A landscape with many valleys, sampled at points; each row gives a point and its height.
A ball rolls from a point to the lowest of its 2 nearest points, and stops where none of them is lower. Distance is the straight distance between rows; heights are no part of it.
(355): [ -2  38  14  -1  20 -27 -24  34 -43  -1 -21  -5  -4  47  16 -34 -95 -27
  23 -57  47 -24  21  38  13 -13  -2]  height 770
(819): [ 51  26   0  44  26  63 -17  40 -53  18  16 -36 -66 -43  11 -19 -28  -1
  62  40  42 -31  15 -10  14   7 -17]  height 318
(467): [  0  33  25 -46  -6   7 -62  88 -70  29 -42  -8 -19  25 -17 -36   6  47
  21  20  69  -5  42  33 -52  54   5]  height 527
(672): [-16 -24   1 -11 -23 -19  31 -75  53 -57  47  -2  39   8  30 -18  20  17
 -31 -36 -71 -16  23  37   5   3 -33]  height 573
(475): [-16 -54 -40  18 -14 -37  64 -68   0   6  67 -27 -13   0  -2  -2  22  36
 -16 -23 -23  10 -95   5  10   2 -11]  height 818
(696): [ -8  81  12 -27  -6 -10 -48  86 -62   2 -28 -24 -56  10  19 -29 -18   5
  44  -8  65  17  19  33 -28  58   7]  height 477
(71): [ 17  16 -14 -60  30  94 -67  51  -1 -10 -26   2  44   0 -30 -90 -30 -37
  44 -24  54 -13  35  26  -4   3  22]  height 731
(214): [-55   3  -2  33  16 -78  30   4 -23 -39  -2  51   0  48  39 -10 -16  62
 -64 -80 -24  -4 -19   6  36 -22 -24]  height 286
(697): [ 38  22 -27   7  13  12 -21  -3  13 -35 -62 -45  37  21 -32  30 -30 -73
  27  41 -15  -4  53 -53   0 -17  28]  height 561
(466): [ -2 -35 -17 -61 -66 -34  -3 -81  78   9  -8   0   8 -22 -10  49  11 -45
 -29  -9 -29 -35 -17 -32  -5 -21  71]  height 450
(539): [-37 -51 -24   0 -25  -1  55 -19  14 -16  70  -5 -18 -22 -17   6  47  37
 -48   2  28  30 -77  11  -1  22  31]  height 788
(432): [-40  44  44  22 -26 -37  42  30 -35  -3 -16  61 -81   2  37  94  18  66
 -32  39   2  31  37  -6  17   6  -2]  height 604
(511): [  0 -72 -33 -57 -71 -12   1 -75  12  -5   3 -10  16 -27 -28  31  -5 -32
 -20   5   0 -42  12 -16  23 -12  58]  height 387
(226): [ 43 -10 -15  52  21  56   8  37 -90 -10 -19 -31 -18 -14 -15 -13 -47   4
  51  68  51   5  43 -13  48   4 -35]  height 281
(718): [ -5 -45  11 -30 -18  13 -27 -26  -4  23 -30  42  54   1 -29  -7 -42 -47
  -6 -41  -7 -73  63  23  10 -32 -10]  height 471
(896): [ 42 -11  -2 -12  14  40 -31  35 -12   3  11 -58 -20   6 -52 -19  37  50
  -7  64  18 -28  25   3 -52  41  12]  height 502
(646): [-21  26  27  15 -13 -29  53  52 -46  19  13  71 -68  16  63  94  19  72
   9  23   4  35 -31   4 -28  20 -32]  height 651
(260): [ 48   1 -35  -6 -13  66   2 -49  51 -45   4 -70  14 -52 -15  13  13 -64
  42  56 -14  15   5 -27  21   2  26]  height 470
(608): [  2 -16  36   4 -21  12   4 -28  18  10  15 -10 -19 -46 -34  21  24  -9
 -20  32   4  18  23   0  21  -9  17]  height 537
(956): [  1 -75 -33 -25 -52 -72  28 -52   7   3   2 -42  62  24 -35   6  33  20
 -30  20  -7  23  -9  -5 -27  19   8]  height 148
(678): [  4  34  56 -44  -3  68 -69  44   1   8   2  11  -7 -31  -7 -54  -3 -18
  15 -13  45   3  32  40 -16  22  16]  height 705
(395): [-34 -64   6 -15  -8   7   8   6 -54  21  17  53   6  -4 -43  11 -15  13
 -49  -4  50 -52   6   4   0   0  34]  height 443
(48): [ 11  58 -46  77  29  -4   4  77 -24   8 -32 -27 -15  14  11 -36  -5  -9
  49 -25  30  48 -31 -26  -4 -11  13]  height 455
(452): [ -24  -53   39  -24  -39 -100   34  -33   -3   24    3    7   46   20
  -11   -7   23   51  -63    8    0   26   11    9  -30    7  -35]  height 305
(307): [  2  67  40 -14  -3 -38 -34   9  -1 -34 -35 -16   5  44  43  -4 -86 -48
  39 -41 -15 -22  42  29  -3   4 -24]  height 775
(11): [-55 -36 -11 -15  -3  10  23  43   1  -3  32  56   6 -21 -16 -13  44  23
 -53 -28  59  49 -85   0 -14   7  46]  height 749
(694): [-28  44   7  57   9  27  41  12  17 -24  28  56 -82 -39  49  53  32  50
 -13   4 -17  23 -21   1  64 -35 -15]  height 398
(84): [  0   7 -63 -84  28  53 -52   9  52 -18 -38  14  77  20  -3 -39 -30 -86
  31 -11  13   4  -9 -33 -14  17  69]  height 492
(189): [ 18  -3  32  -1   2   5 -18  50 -60 -11  12 -43 -22  19 -22  -4   7  61
 -10  63  37   7  16  17 -37  55 -13]  height 467
(807): [-24  25  79   6 -30 -44  27  -8  21  42  -9  31 -61 -17   6  60  36  61
 -48  50  -9  45  46   1  25 -19 -17]  height 549
(811): [ 20  32 -19 -34  17  21 -32  -7  77  52 -53   7  67  14  -4   7  43 -36
  38  51 -48   7   3 -47 -82  22  20]  height 618
(685): [ -8  13   1  46   0 -56  18  24  11   8 -28   2  23   1  10  -7  56  21
  12   1 -15 103 -12   2  23 -24 -49]  height 526
(803): [-24  -5 -17  27  20 -23  -2  45   4  53 -21  43  14  -6   2 -39  52   7
  11 -51   6  77 -61  -5   5 -22 -10]  height 588
(652): [-13  36   6  43 -19 -73  23  15  15 -30 -36 -28  28  36  -4  12  39  28
 -10   6 -42  66  32  -4 -18  -3  -8]  height 441
(771): [ -6  18  39  -5  17  50 -38  50 -32  29  25  44 -43 -39  14 -21 -15 -19
  11 -20  59 -11 -16  24  18   5  20]  height 732
(759): [ -7   6 -24  67  28   2  40  -5 -43 -18  30   1 -25  19  -7   3 -38   1
  -1 -21  -9 -53  20   4  35 -29  12]  height 308
(433): [-46 -21 -41  58  35 -50  75  -1 -38   0  21  67 -14  45  26  30 -11  59
 -28 -49 -18  -4 -54 -12  39 -37 -26]  height 102
(336): [  4 -55 -18 -48   7  54  -5   6 -12  33  31   0 -39 -44 -55  22  34  20
 -34  60  69  16 -60 -31   6  15  65]  height 276
(107): [-33 -13  -6  63  23 -20  77 -33 -58 -19  37  14 -24  25  -1  30 -12  41
  -9   4 -13 -13  -2  -7  32  -8 -10]  height 236
(772): [-41   3  24  14   3  -6  27  63  -6  32   8  82 -42  -2  27  39  34  49
 -31  -5  28  46 -84  -7 -27  -5  -4]  height 701
(851): [  6  35  27  32 -15 -13   1   6 -17 -32 -51   0  14  -9  14  -2  -9 -18
  31   8 -18  43  84  12  49 -19 -44]  height 132
(198): [  6 -19   1 -61  -7  10 -44 -12  10  14 -56  11  69  43 -36  13 -41 -47
  -4   6 -13 -89  56  -2 -52   6  16]  height 506
(424): [ 39 -40 -33 -47   6  51 -18 -43   8 -41  11 -43  60  27   0 -18 -54 -59
  24  36 -27 -66  15  27 -14  40 -40]  height 423
(298): [ 38  13   6 -35   7  60 -33 -19  75  48  -4 -11  45 -41   8 -28  62 -39
  52  36 -27  27  -4 -15 -46  16  -6]  height 646
(362): [ -9  64  20  33 -12   1   0  31 -41 -26 -14  16 -50 -34  68 -23 -20  -1
  51 -19   1  29  59  46  61   5 -53]  height 110
(509): [ 40  21 -62  12  34   6 -18   1  40  10 -67 -36  56  30 -14   9   9 -51
  57  36 -35  -7  -4 -68 -43  -6  11]  height 589
(773): [ 46 -28 -32  -2  29  27 -26 -12   8  79 -16 -19   2 -32 -44  -2  36 -21
  40  27  11   3 -30 -51   1 -27  21]  height 84
(887): [ 32 -24 -10   3  -7  39   2 -52 -21 -27   9 -43  20  23 -41  15 -57 -27
  10  24 -28 -86  65   2 -11  13 -10]  height 394
(731): [ 37  50 -25  18  38   2 -31  84 -61   8 -27 -52 -27  28  12 -46 -38  -2
  53   4  62  38 -16  -5  -6  22  -4]  height 390
(818): [ -6  -4 -11 -18  -3  49  -6 -26  58 -55   1  11  64 -19  23 -39  -6 -69
  23 -27 -27  -4  23  41  25  -2 -22]  height 495
(280): [-10  31  52  16   1  11  17 -11  38  32  22  33 -84 -58   3  58  34  25
 -27  24  -5  28 -31 -11  46 -31   4]  height 476
(35): [ -7 -82 -22 -40 -28   0 -13 -33 -11  42  -3  28  22 -21 -46   1  -5 -24
 -29 -28  18 -70  17  -3   9 -21  42]  height 435
(129): [-16  48  -5  75  10  19  19  25   3 -11   6  39 -50 -48  46  -6  36  25
  23 -24 -13  17   9   9  55 -32 -31]  height 306
(545): [ -7 -43  -7  28  -2   3  39 -55  20  45  55  19 -25 -41   1  13  44  30
  -6 -20 -35 -29 -42  15  29 -29 -30]  height 842
(707): [-32  25  29  52  14  -6  69  -6 -82 -44  57  15 -63  44  42  33  -9  72
   2  14 -12  -8  -9   7  -1  36 -18]  height 331
(460): [ -6 -46  -5 -24 -35  33  17 -72  53 -56  49  -8  52 -30  30 -34  15 -26
   1 -13 -43   9  18  48  23  16 -30]  height 531
(412): [ 22  23 -28 -31  40  39 -45  41   7 -13 -25 -23  38  35  -5 -64 -80 -56
  29 -48  54 -18   5  26   3 -21  26]  height 748
(392): [ 29  49  42  -9  15 -13 -30  -7  34 -21 -11 -32   6  15  31   6 -49 -63
  29 -10 -38  -4   4   0 -10   3 -22]  height 754
(726): [ 26  -7 -17  38  21   0  12 -18 -55  -5  12 -35  -9  43 -26   4 -62  -6
  14 -10 -13 -87  45  -1  -3 -13  -1]  height 358
(713): [ -2  42 -37  48  21   2   3  42   9 -60   9 -55   6  20 -17 -29   2 -17
   9 -24   5  33 -26  -3 -11   5  32]  height 534
(3): [-18 -40  17  11   8 -44  23  -9 -42  49  33  13 -29  24 -32  48  -7  48
 -52  13  18 -46 -48 -22 -40   6  15]  height 379
(673): [-37 -48  -8  13   2   2  53 -68   9   4  56  61 -13 -35  31   8  43  74
 -52 -21 -31  -9 -12  20  84 -29 -46]  height 857
(275): [-58 -38   2   8 -18  -6  68 -31  14 -27  34  67  -8 -16  19  29  56  93
 -84   3 -13  17  19  17  54 -18 -23]  height 870
(719): [ 21  -3  60 -54  -7 -33 -34 -29  42 -34  25 -54  24   4  18 -17 -37 -43
 -21   1  -4  33 -39   1 -26  35 -11]  height 728
(797): [-39 -29  42  -3  -4 -95  10  10 -33   6 -16  46  29  22  18 -11  -3  49
 -47 -32   5  20   3  23   6  -8 -46]  height 408
(150): [ -1 -11 -35 -57   6  64 -36  -3  36 -21 -45  10 104  18  14 -37 -27 -89
  34  24  -5 -22  19  24 -12  34 -12]  height 454
(827): [  9 -25   0  23  20 -14 -14   8 -21  93  14  19 -13   7 -16   1  15  13
   1 -29  -4 -65 -30   0 -41 -13  -9]  height 284
(333): [-19  17   6  17  -1 -52  21 -55  41 -46  20  -8  12  34  51  -6  17  57
 -36 -53 -99 -15  11  16   8 -16 -58]  height 628
(465): [ -6  34  26  34  -6   9  26  39 -86 -22  26 -15 -69   9  14  35 -21  47
   9  51  24  -9  25  10 -12  45  -4]  height 412
(326): [  7  67 -25  31   7  -7  -9  19  73   0 -27 -19  19  29  28 -16  24 -22
  32 -45 -73   0 -48  -2 -74  -4 -11]  height 762
(663): [ 18  25  21 -27   3  57 -45  21  39  28   3  -1  27 -26   1 -49  45 -20
  33 -10  -4   9  13  19 -45  14   6]  height 673
(409): [ 16  -1   2  62   9  20  16  13 -56   2 -28  -9  -1 -39 -19  10  -7 -19
  43  50  34  48  44 -20  59 -29 -22]  height 243
(957): [-19  24  58 -25 -13 -85  -8 -40  61 -42   9  -5 -23  -3  25   2 -15  13
 -75 -45 -32  19 -39 -23  -2 -17  -2]  height 621
(213): [ 25 -36  -9 -46 -20  39 -26  -5  20 -32  24 -61  24   3 -52 -27  31  21
 -36  45  10 -30  36  21 -61  49  31]  height 536
(141): [ 33 -10  -3 -56   6  31 -53  -7   8  -1 -70 -12  41  14 -57  13 -27 -64
   4  41   0  -8  53 -52  -8  -4  48]  height 538
(706): [-15  46 -17  35  -7 -24  -4   5  78 -23 -11   8   7  23  43 -13  48  29
 -18 -75 -89   1 -17  24 -29 -20 -42]  height 702
(191): [ -3  15  43 -45 -23 -66 -22 -44  83  -2 -32   6  14  -4   2  35  -8 -43
 -49 -17 -42   1 -11 -37 -26 -12  28]  height 532
(629): [ 24 -38 -38 -11 -17 -29   3 -50  29  19  10 -59  22  23 -35  25  20  -3
  -6  16 -34 -30 -29 -24 -48   6  12]  height 282
(530): [-14  11  85 -39 -16 -67  -7 -39  25 -49  46 -26 -13 -11  13 -27 -36  10
 -63 -22   0  10 -25   1 -26  21  -8]  height 687
(623): [  6 -35   7  -2  42  64  -5  49 -68  22  40  44 -31 -18   2  -1 -64 -22
   2  -1  85 -10 -30  12  42  -8   8]  height 747
(50): [ 12  60  -5  67 -11 -26  20  -1  26 -40 -36 -24  19  12  38   6  25  -7
  50   0 -65   9  54   0  -3 -16 -45]  height 296
(516): [ -5 -14 -18 -29  -8 -11 -18 -10  64  43  -7   8  15 -30 -20 -18  56 -19
  -4 -39  -6  65 -66 -29  -8 -15  45]  height 648
(862): [ 31 -10 -29  44  50   3  -3  36 -42  95 -12  12 -20  -2 -16   5  -2  -6
  34   5  24 -16 -44 -32  -7 -29   0]  height 191
(217): [-25  35 -12  29  17 -43  11  69 -82  27 -27  48 -41  31  43   7 -73  -5
  24 -50  49 -12  20  25  36 -15   1]  height 790
(841): [ 41 -63 -52 -53 -63  51  -6 -82  19 -36   3 -57  13 -27 -36  33  -5 -44
  14  65 -11 -22  32 -15  32  10  37]  height 434
(218): [ 31 -30 -14 -49  17  50 -37 -10  14  42  22 -30 -43 -52 -43 -10  19 -22
   1  25  41  26 -68 -45  21   0  62]  height 201

For each start below, name the point where the ball stops.
(685): (362)
(395): (773)
(706): (150)
(424): (107)
(896): (107)
(298): (511)
(673): (362)
(467): (107)
(772): (362)
(819): (362)
(719): (511)

For each start below, name every point that the ball comes to, in order.
(623): (395), (3), (827), (862), (773)
(678): (663), (298), (811), (509), (697), (141), (198), (718), (35), (511)
(307): (392), (719), (530), (957), (191), (466), (511)
(803): (685), (652), (50), (851), (362)
